Each scene shows the same named points in several views. A view is turned or mirrored, shifted and resized as a whole, has a little noise and may leave points out.

Scene 1
View 1
k_860: [  7   4  -4  16  -2  -8  23  -8  10   1  -4 -11  19  17  -9  11  -1  -2
   5  21 -11   1  -1]
k_426: [ -4   8   0  13   5 -21  25   2  -3  -3 -20  -1  11  20  -2  10 -13 -12
  13  15 -24   8   0]
k_632: [ 11   3   7   6   7  -8  17  -4   3   7   0   7  -6  12   1  23  -1   0
   1  18 -15   8  -1]
k_51: [  9   2 -23  34   4 -15  24 -10  13   5  -6  -7  16  19 -19  23  -1 -10
   5  32  -7   7   4]
k_735: [ 11   3  12   1  -8   3  21 -11  13  -1   6 -17  21  12  -3   4   5   9
   1  16 -10  -6  -4]
k_764: [ -3   6  -7  17   5 -21  24   1  -1  -1 -19  -2  11  22  -6  13 -11 -14
  13  18 -21   8   0]
k_876: [ 20  -2   5   1  -3   6  16 -11  17   8  16  -9   6  12  -5  14   9   7
  -7  15  -2  -3  -8]
k_791: [  4   4   3   8  -5  -6  24  -7   9  -3  -5 -15  22  17  -5   4  -3  -1
   7  15 -14  -2  -3]
k_544: [  5   4  23 -10   3  -6  18   1  -1   3  -2   3  -2  12  10  11  -4   4
   3   7 -20   4  -6]
k_71: [-11  10  -6  23   7 -29  27   3  -6  -5 -29  -1  15  22  -5  13 -18 -17
  18  22 -29  11   6]
k_551: [  0   5 -10  20   0 -16  26  -4   6  -2 -14 -11  20  21 -11   9  -8 -10
   9  20 -16   4   0]
k_686: [ 15  -3   1  -2 -14  10  21 -13  24   0  15 -29  29  17 -13  -5  10   6
  -3   9  -1 -14 -15]
View 2
k_71: [ 29  19   9 -40   8  15  10   7  37   8   2 -10  -9 -10  12 -22   3   1
   4  -2  -2  24  -8]
k_686: [-19  -9 -23   3 -15  -7 -32   0   5  -8 -18 -24  -2   8  19   9 -20 -24
  -8  13  -8   8  24]
k_551: [ 12  13  -4 -26  -2  10  -8   4  28   6  -5 -16 -10  -4  16 -15 -10 -10
   3   5  -2  21   3]
k_876: [ -4   7 -29  -1 -25  15 -22  -8  -1  -4   4 -18   1   8   5   6 -22 -15
  -8  11  -2  -6  11]
k_426: [ 26  12   7 -34   4  13   5   3  24   2   0 -12  -5  -9   4 -10   5  -2
   4  -4  -3  20  -5]
k_791: [  4   3  -9 -16  -5   3  -8   5  18  -2  -6 -17  -2   1  16  -4  -9 -10
  -5   6  -7  11   9]
k_632: [ 18  18 -15 -17 -17  26  -3  -8   5  -1  16 -11   1   2  -3  -2 -10  -3
  -4   2  -1  -5  -4]
k_764: [ 23  16   2 -32  -1  17  -1   2  26   5   0 -14  -8  -8   8 -15  -3  -5
   5   0  -1  19  -4]
k_860: [  5  11 -15 -18  -9  10 -11   2  21   3   0 -17  -6   2  17 -10 -14 -11
  -4   9  -4  10   7]
k_544: [ 16   2  -7 -13  -9  15   5  -2  -3 -11   9  -9  12   3  -8  11   3   0
  -8  -5  -8  -6  -2]
k_735: [ -5  -2 -20  -4 -12   2 -11   4   9  -5  -3 -16   3  10  16   3 -15 -11
 -12   9 -11  -1  15]
k_51: [ 11  28 -17 -26 -14  22 -18  -4  33  13   5 -18 -19  -4  22 -26 -26 -14
   3  16   4  16   1]
View 3
k_551: [-26  -1 -26 -17   9   5  17  14 -13   9  16   8   6   8   1  -2  15  15
 -16  -6   6  -9   0]
k_876: [-24   7  -1  -7   5  21 -14  22 -16  11  -2  11  -8 -14   3  18  -6  -9
  19  -7  18  14 -10]
k_860: [-28   0 -21 -11   7  12   5  16 -13   8  14  11   2   2   2   4  11   8
  -1  -7  11   1  -3]
k_426: [ -8   0 -21 -14   8  -1  21  13  -1  13  15   9  20   8  -8 -11   4  12
 -28   3   2 -21   3]
k_764: [-15  -2 -24 -16  12   1  23  15  -9   8  13   5  16   7  -5  -9   7  11
 -23   3   2 -16   1]
k_51: [-43  -6 -29 -16  21   9  27  22 -32  -7   7  -2   4   4   6   0  17   9
   0  -6   5   0  -7]
k_735: [-22   6 -12  -5  -3  19 -18  13  -1  14  14  23  -5  -4   1  12   6   4
   9 -13  20  10  -6]
k_791: [-22   4 -18 -12   0  11  -2  12  -3  16  17  17   1   3   0   5  11  11
  -5  -9  13  -1  -1]
k_544: [  7   7   0  -1   1  11 -10  17   9  16   4  18  15 -11 -14   0 -17  -6
  -4   6  12  -6  -5]
k_632: [-11   1  -4  -2  13  13   0  23 -10   1  -3   9  13 -11  -9   1 -13  -9
   7   7   9   0 -10]
k_71: [-15  -5 -33 -14  14  -3  32  13  -3   4  22   8  27  13 -10 -20  12  18
 -32   4  -1 -24   4]
View 4
k_860: [  4   7  -5 -13   4   2  -4  -1   5  -2 -11  -5   4 -11   5   7   8  -3
  -6  12   1  -6  -8]
k_764: [  3  12  -2   7   7   0 -11   6   8   2  -8 -12   4 -20   1   1   2   3
   4   5  -1  -2  -8]
k_426: [  1  15   2   9   9   2  -9   7  10   5  -8  -9   5 -21   0   0  -4   6
   7   3  -4  -1  -5]
k_791: [  2   9  -1 -16   4   4  -3   0   6   0  -9   1   6 -10   7   5   2   2
  -5  10  -2  -7  -3]
k_876: [  8   4  -5 -19   1   2   7 -14   0  -2  -3   7  11   0  -3   8  20 -12
 -20  13  -9  -6  -1]
k_51: [ 11   4 -13  -5   3  -2 -10   3   2  -7 -13 -20  -2 -17   3   7  19  -9
  -5  15  10  -7 -17]
k_632: [  5   9  -3   3   8   3   6  -7   5   3  -1  -5  10  -9 -11   7  11 -13
  -9   7 -11   2  -7]
k_735: [  1   7   0 -27   3   6   5  -8   5  -1  -8   8  10  -2   6  10   6  -3
 -12  11  -6  -8  -1]
k_551: [  4   9  -4  -4   4   1  -8   4   6   0 -10  -9   3 -16   4   3   5   1
   0   9   1  -6  -8]
k_686: [  5   3  -4 -37  -5   0  -2  -9   0  -7  -9  19  10   2  13   3  15   3
 -17  16  -2 -14   6]
k_544: [  0  13   5   0   9   6   9  -9   8   8   3   7  15  -7  -9   5  -1  -5
  -7   1 -19   2   2]
View 5
k_632: [ 13  12   1  -2  -3 -13  -3  -5   5 -13   0   2  -5  -4  -4  -5  -3   9
  -1  -2   1   4   3]
k_876: [ 23   4   1   3 -11  -7  -7   0   5  -7   8   8  -7   5  -6  -1  -3  -4
  -3  -1  -9  -4  14]
k_551: [ 10  -8  -1  -5   2   4  -2   5  -6 -13  -4  -5  -8  -3  -7   5  -1   5
   2   0  12   8   1]
k_860: [ 15  -5   0  -3  -4   2  -5   6  -3 -12  -1  -2  -7  -1  -7   3  -2   2
   0  -1   4   5   7]
k_764: [  5  -3  -1  -7   4  -2   1   0  -4 -15  -6  -6  -8  -7  -5   2  -1  10
   2   2  16  10  -5]
k_71: [  0  -4  -3  -9   7   2   2   4  -7 -20 -10 -13  -6 -11  -5   1  -1  16
   3   2  21  15 -10]
k_735: [ 19  -3  -4   6 -13   2  -5   9   3 -12   8  -3  -4   2  -5  -2  -2  -4
  -5   4  -5  -1  11]
k_791: [ 13  -6  -4   2  -6   3  -3   8  -2 -13   2  -6  -6  -1  -5   2  -1  -1
  -2   4   4   3   5]
k_544: [  6  13  -7   5  -7 -13   2  -3   9 -15   5  -5  -2  -6   2  -9  -3   5
  -5   9   3   1  -4]
k_51: [ 19  -7   8 -12   5   3  -8   2  -8 -10  -9   4 -11  -1 -13   8  -2   9
   5 -11   8  10   9]
k_686: [ 24 -16  -4   9 -15   7  -5  11  -1  -4  14   2  -8  10  -6   6  -1 -19
  -5   7  -6  -8  16]
k_426: [  1  -2  -5  -4   4  -3   3   1  -3 -16  -4 -10  -6  -8  -3   0  -1  10
   1   6  18   9  -8]
View 6
k_544: [-15  20   3  16 -17   6  12  13 -20   3  13   4  -6   7 -20 -32   5  12
  -1  -1  -3  -2  13]
k_860: [ -4  13  14   8  25   3  10   2 -11  -4   1 -12  -8   1   9 -16   0   9
  18   1   6   4  29]
k_51: [  4  13  12   2  39   6  -1  -2 -10  -4  -9 -18   2  -6   8   2   0  -2
  36  10  20   4  42]
k_71: [  9   3 -13 -10  29  11  -9  13   1   8   8 -10   1  11 -13  14 -10   6
  12  -9  20   7   1]
k_632: [-10  23   5  13  -5   9   3   8 -21   1   4  -1   4  -3 -19 -21   5   2
  16   9   9  -3  31]
k_686: [-16  15  35  22  20 -13  38  -9 -21  -8  -3  -7 -24   7  37 -39  11  22
  15  -4 -16   5  36]
k_426: [  3   7  -8  -3  14   6   1  11  -5   8   7  -5  -1  14 -12   3  -5  10
  11 -10  15   7   1]
k_876: [-16  24  25  23   1  -3  23  -3 -25  -6  -2  -4  -8  -5   8 -38  11  10
  20  10  -4  -1  46]
k_791: [ -5  12  11   8  19   0  14   4 -12  -2   4  -8 -10   6   7 -16   1  13
  13  -4   2   4  20]

Which points are out of place in each view (at most two, in the order of its rows)? Write - if all are in place.
view 1: k_426
view 2: -
view 3: k_632
view 4: k_551
view 5: k_544, k_686
view 6: k_791
